Points on a hilly landscape, in no order, each with its height.
From any point a climber steps to the highest of the 2 points nearest to it. It stops when none of these is higher. Distance is the straight distance between rows; heights are no part of it.
Z_739: [132 139 149 165  82 112  80 113 112 135 128 108 132 165 123 107 139  89
 110 110 143 138 130 100]  height 603
Z_816: [149 136 122 118 121 107 138 150 124 116 133 161 107 125 105  84 178 129
 148 160  95 144  94 114]  height 542
Z_187: [ 91 115  91 144 127 163 106 153  89 168 172  59  86 156 138  48 137 156
 137 113 115  96 146  94]  height 246
Z_147: [142 132 129 125 143 114 129 149 113 110 143 152 140 154 128 169 112 117
 117 112 113  67 124 117]  height 662
Z_111: [ 65 126  87 136 146 132 130 149  72 134 165  58  93 165 156 105 149 187
 107 119 130  80 155 108]  height 224
Z_682: [ 90 118 116 118 150 186 113 128 138 140 120 105 120 135 134 111 114 160
 119 115 201 160 181 153]  height 347
Z_709: [105 131 131 113 135 107 164  88 118 123 103  68 113 143 113 171 139 173
  96 141 147  91 111 149]  height 264
Z_262: [114 116 151 163 142 135 113 122 108  99  96 149 109 117 122 102 175 161
 157 180 165 175 125 142]  height 508
Z_198: [162 153 112 121  97 118 140 118 160 113 135 130 132 110  93 108 154  83
 115 104 115 197 111 128]  height 521
Z_225: [116 117 122 117 100 125 109  93 154 143 123  44 115 130 118 131  99 120
 114  79 164 137 150 146]  height 142
Z_510: [115 132 103 109 122 169 133 111 163 132 119  84 128 105 135 116 159 139
  94 125 172 197 152 166]  height 375
Z_305: [131 103 148 100 122 121 144 116 140 154 117 146 164 134 105  83 115 153
 161 142  90 128 121  81]  height 178
Z_906: [116 131 137 109 114 147 120  99 151 138  92 116  85 129 166 164 156 156
  97 172 193 124 149 207]  height 199
Z_12: [158 122 144 151 144 108 102 153 136 114 121 178 172 111 113 120  92  87
 145  89 126 173 130 110]  height 632
Z_55: [161 181 150 138 107 101 143  88 144 129 136 107 137 137 132 207 102  81
 114  57 103 112  71 130]  height 417
Z_27: [ 95 123  67 117  96 109 105 115 117 130 165  25 110 110 114 102 130 128
 127  78 163 161 152 131]  height 161
Z_654: [ 70  84  96 139 159 149  93 150  83 129 161  91 104 125 136  93 100 155
 152  99 189 115 179 111]  height 299
Z_971: [152 124 106  98 106 185 154 114 153 165 147 164 130 137 146  62 140 158
 144 182  73 133 120 111]  height 381
Z_727: [198 169 106 154 144 117 175 126 147 103 161 111  80 128 100 157 121  97
 113 135  72 147  53 174]  height 176
Z_208: [138  97 146 158 114 142 145 117 150 150 109 106 111 139 131  53 171 156
 169 169 111 174  86 117]  height 550
Z_82: [ 57 114  71 137 123 161 107 129  94 165 174  64  82 126 133  70 136 143
 183  87 169 132 148 111]  height 274
Z_486: [139 154 120 152 205 144 120 172 113  85 134 196 150 115 136 171 120 122
  96 164 114 137 124 152]  height 162
Z_283: [117 161 154 100 131 104 134 119 128 117 100 200 150 131 149 176 166 161
 102 163 110 109 127 121]  height 663
Z_848: [164 149 138 126 106 114 149 102 135 125 146 108 104 149 118 133 147 111
 108 129  82 121  68 139]  height 212
Z_787: [175 105 135 158  94 138 117 108 150 147 122 108 104 166 136  77 137 108
 123 160 125 152 101 148]  height 620
Z_819: [159 148 103 149 183 155 129 150 135  90 119 176  89 134 137 168 162 137
 103 199 124 144 112 189]  height 143
Z_477: [125 118 130 128 106 163 120 113 153 137  99 169  88 132 144  94 196 159
 155 181 167 168 121 157]  height 465
Z_383: [ 72 141 146 106 154 114 138 136  86 106 108 188 139 135 140 148 171 202
 120 166 114  85 145 101]  height 619
Z_804: [132 141 153 114 166 137 147 143 154 123 107 202 161  97 120 205  95 133
 139 166 104  97 136 157]  height 393
Z_213: [130  96 124  51 132 156 217 116 173 183 112 130 153  81  99 148  86 151
 156 155  71  93 121 148]  height 214
Z_340: [179 158  73 127 146 135 157 130 149 109 159 128  80 121 118 171 120  83
  91 133 115 148 102 192]  height 147
Z_777: [185 146 152 118  80 127 136 149 165 167 142 144 152 133 147 145  67  56
 110 111 108 117 115 133]  height 623
Z_90: [163  91 150 169 101 120  92 149 123 155 155 111 116 143 104  70  87  89
 184 121 126 126 122 120]  height 87
Z_866: [106 131 116 109  79 122  86 150 110 140 175 138 103 148 145  99 113  97
 128  89 161  83 160  97]  height 608
Z_224: [118 143 107 104  63 158 105 131 138 168 174 122  93 148 144  78 149 113
 124 135 142  99 150 117]  height 547
Z_721: [ 88 115 164 163 160 120 109 154  67  69  89 183 135 107 153 163 132 148
 115 146 193 153 154 127]  height 233
Z_546: [164 153 109 147  76 105 140 112 128 106 137 122 103 129 111  77 205 100
 138 145 109 191  94 105]  height 613
Z_380: [ 71 134 103  85 123 124 104 136 114 114 142 139 148  96 119 107 136 123
 132  88 157 168 180 101]  height 722
Z_831: [126 116 138  75 162 153 196  95 164 158  88 145 159  97 110 188  93 185
 150 180  80 120 132 166]  height 196
Z_515: [121 120 146 158 165 160 120 136 113 104  98 160 121 156 167 159 124 162
  85 165 153 126 146 163]  height 491
Z_302: [120  89 128 166 123  98 125 113 107 122 107  79  98 109  95  54 179 136
 204 140 112 176  85 104]  height 492
Z_686: [150 117 116 169 160 145  96 165 121  94 142 155 138 143 149 130 106 101
 103 123 182 186 149 146]  height 197
Z_595: [139 117 117  24  96 135 200 115 179 177 111 156 148  64 111 110 121 139
 163 142  68  93 122 113]  height 235
Z_532: [ 90 141  96  97 112 136 160 104 158 147 114  71 104 107 122 115 187 152
 133 129 149 156 128 142]  height 409
Z_149: [102 143 132 127  93 127  89 112 114 118 140 152 158 120 131  78 142 106
 143  81 140 180 168  64]  height 654
Z_433: [155 120 152  86 119 129 166  96 191 178 100 123 178  88 116 164  76 102
 136  71  90 142 110 125]  height 333
Z_153: [ 99  83 135 152 197 176 118 136 107 103 107 144 118 118 116 109 125 184
 153 158 171 158 140 148]  height 545
Z_770: [131 139 116  32  66 126 194  95 182 175 129 120 143  71 116 121 130 103
 130 109  91 136 110 127]  height 265
Z_176: [143 132 120 113 117 176 137 128 165 147 122 162 107 154 150 104 149 174
 124 207 126 147 142 152]  height 423
Z_141: [112 122 137 121 187 155 178 109 151 130  90  99 163  98  97 162 112 189
 145 156  70 133 119 147]  height 184
Z_639: [ 86 154 114 140 170 140 140 132  98 125 140 110 174 165 145 133 124 167
  76 107  78 103 164  64]  height 134
Z_10: [153 119 156 203 102 106  70 129  69 125 138 118 106 188 130  97 113 100
 120 129 139 102 123 107]  height 672
Z_195: [147 103 110 156 120  61 102 153  88 103 149  99 121 132  99 109 132 108
 149 121 113 107  99 109]  height 50
Z_508: [ 58 101  92 150 149 203 102 134  84 125 159 112 119 123 153 107 108 152
 119  90 206 176 186 109]  height 322
Z_922: [ 82 122  83 144 121 102 112 131  70  90 164  62 107 118 124 105 145 128
 130  80 154 137 128  99]  height 183
Z_9: [ 75 137  80 157 163 139 127 132  70 103 156  41 133 149 131 102 149 150
  90  96 126 125 140  94]  height 204
Z_101: [141  85 167 119  84 111 114 139 129 180 139 133 152 120  97  52 119 111
 187 131  83  93 111  62]  height 198
Z_417: [ 96 122  98 129 190 105 126 145  96  88 134  87 126  96 102 170  96 141
 120  94 141 101 140 149]  height 275
Z_363: [189 137 192 169 104 103 115 123 139 110 104 148 152 149 130 145 107  83
 133 133 117 121  92 133]  height 794
Z_937: [162 167 116 129  99 136 104 137 171 131 149 135 141 142 150 142  79  63
  89  87 160 144 142 153]  height 557
Z_990: [ 68 113 111 112 143 148 116 125 114 118  98 123 112  78 144 139 147 174
 135 142 213 147 172 164]  height 325
Z_103: [139 189 146 156 122  83 130 127 134 124 133 138 128 152 154 222 112  83
  87  81 140  80  98 138]  height 462
Z_893: [ 87 112 127 115 172 153 123 150 113 120 129 160 117 123 121 116 153 187
 149 168 135 113 156 124]  height 580
Z_602: [157 121 124  86 169 147 143 165 164 147 132 190 132  86 112 168  85 124
 142 153 115 117 149 194]  height 416
Z_828: [ 81 100 145 112 151 110 110 130  98  91  81 109 103  98 142 177 148 166
 135 156 183  97 155 174]  height 308
Z_905: [ 90 126 166 146 137  75 101 139  71  65  81 187 127 129 142 163 194 154
 116 164 171 120 137 124]  height 247
Z_755: [180 107 126 176  96  97 100 146  99 128 143  89 103 135  89  74 137  93
 174 149  89 133  86 113]  height 68
Z_356: [112 150 146 139 175 145 170 108 111 120 108 140 178 140 122 144 133 160
  82 111  65 145 128  81]  height 150
Z_776: [222 131 149 167 103 108 112 144 153 130 137 166 154 133 126 122  86  60
 143 113 116 158 114 131]  height 707
Z_662: [151 122 107  75 128 144 138 154 164 168 136 181 120  97 133 111 108 115
 143 138 112 128 149 158]  height 448
Z_423: [107 133 158 120  92  58  97 106  92  81  89 157 138 127 128 156 187 113
 130 119 171 125 139 103]  height 266
Z_919: [129  86 152  78  79 129  98 141 160 176 121 101 113 107 111  88  91 115
 183  98 154  95 149 131]  height 113
Z_920: [143 157 140 139 101 119 133 119 106 127 155 160 155 154 138 110 148 108
  97 137  49  97 100  59]  height 256
Z_264: [123 120 159 155 119  94 100 126 103  92 123 166 167 113 109 100 147 108
 166  93 147 188 141  73]  height 595
Z_381: [182 130 115 191 187 136 118 160 118  86 147 169 140 151 145 148 114 100
  88 157 134 165 116 162]  height 180
Z_471: [100 119 135 118 157  78 125 120 102  78  94  92 126  70 113 214 112 132
 143 119 168 100 139 166]  height 292
Z_384: [106 114 139 195 165 152  86 149  79  89 123 163 135 144 174 141 121 124
 112 108 214 176 169 120]  height 216
Z_56: [155 153 125 125  72 125 131 103 161 139 156 101 160 129 119 114 107  68
  97  74 101 183 124 102]  height 486
Z_543: [ 94 140 116  98 133 102  91 167 117 119 152 153 136 116 137 146 119 105
 129  85 150 109 181 112]  height 667
Z_336: [152  92 164 143 100 100 102 148 149 155 116 103 137 136 114 106  74 111
 162 108 145  85 125 129]  height 101
Z_749: [136 182 121 140 103 106  93 146 145 118 152 156 133 147 172 179 107  61
  92  89 156  88 153 141]  height 507
Z_881: [170 145  95 130 150 125 128 157 129 113 156 149  67 141 135 142 137 124
 115 166 121 104  90 197]  height 123
Z_438: [136 119 125 121 159 139 139 125 164 143 102 100 114 116 131 185  69 117
 115 110 160 124 135 201]  height 234
Z_842: [129 111 133 117 122 131 120 133 153 130 118 107  86 145 132 165 107 155
 127 153 183  87 132 185]  height 215
Z_454: [102 142 143 133 120 118 132 146  91 127 126 169 146 163 149  93 183 158
 126 166  61  97 112  58]  height 287
Z_133: [158 136 154  79  95 145 192  65 187 174 103 109 168 120 121 135 109 129
 121 115  79 144  98 123]  height 303
Z_60: [122 143 138 132 204 129 170 115 123 101  92 125 159 108  90 191 127 158
 103 134  70 146  91 134]  height 169
Z_71: [150 128  97 117 167 105 148 143 143 119 149  83 116 100 104 182  69 106
 119  82 138 114 115 176]  height 253
Z_287: [ 98 113 117  95 138 144 148 128 115 143 143 182 144 134 143  94 172 178
 168 175  73  84 136  68]  height 313
Z_253: [158 129 113 168 128  52 111 143  83  74 159  97 145 119 106 163 108  60
 129  84 105  96 109 118]  height 34
Z_601: [ 73  96 153 164 186 183 111 141  90 105  91 124 137 137 154 140 102 185
 104 159 192 140 161 140]  height 518
Z_741: [129 144 140 158 123 140 104 113 134 130 136  92 172 162 127 107 110  98
  96  72 114 156 144  89]  height 546
Z_965: [138 124 120 128 160 122 128 161 123 121 148 187 122 143 123 121 133 127
 134 172  77  91 114 112]  height 604
Z_524: [117 105  92  86 139 182 172 128 144 189 162 164 114 134 141  61 148 183
 186 180  78 112 154  95]  height 345
Z_995: [126 155 129 112 138 137 177  83 150 134 115  95 106 142 126 172 151 155
 105 138 101 120  87 139]  height 242
Z_154: [105 148 147 122 110  82 128  93 119 102  85 114 125 132 137 158 168 148
 110 127 166 117 123 137]  height 286
Z_446: [176 165 135 128 125 117 173 122 167 157 126 121 179 102 128 199  71  65
 128  46  96 135  85 134]  height 371
Z_218: [106 104 106 123 140 100 137 111 119 127 109  74 102  97 102  95 162 145
 169 139 131 145 109 132]  height 449
Z_239: [113  96 133 108  81 154  99 117 165 183 125  63 128 144 136  96  79 115
 136  95 166 109 166 126]  height 127
Z_480: [142 151 163 132 121 111 139 132 136 117 111 188 133 165 161 180 128 135
  93 136 130  62 121 132]  height 716
Z_445: [167 137 176 132  72 112 109 126 123 142 126 150 162 150 108  87 145  90
 139 121  79  90  98  63]  height 226
Z_106: [138 133 116  98 112 147 131 128 156 171 174 142 129 149 147 108 106 127
 119 133 107  86 149 126]  height 493
Z_364: [196 127 183 158  88 130 130  90 158 147  97 145 135 163 138 121 148 108
 114 168 108 142  81 119]  height 705

Where does a climber stop that starts at each point below?
Z_831: Z_363
Z_602: Z_380
Z_176: Z_480
Z_515: Z_480
Z_101: Z_480
Z_55: Z_363
Z_510: Z_363
Z_819: Z_154

Call two points neighbours if one is among the 2 nearest of the other. Go from one point of each pair to the other, from neighbour to neighbour, staying as high as possible. Name the lowest point that can't be avoided.
Z_363, Z_380: Z_264
Z_10, Z_546: Z_56
Z_480, Z_546: Z_816
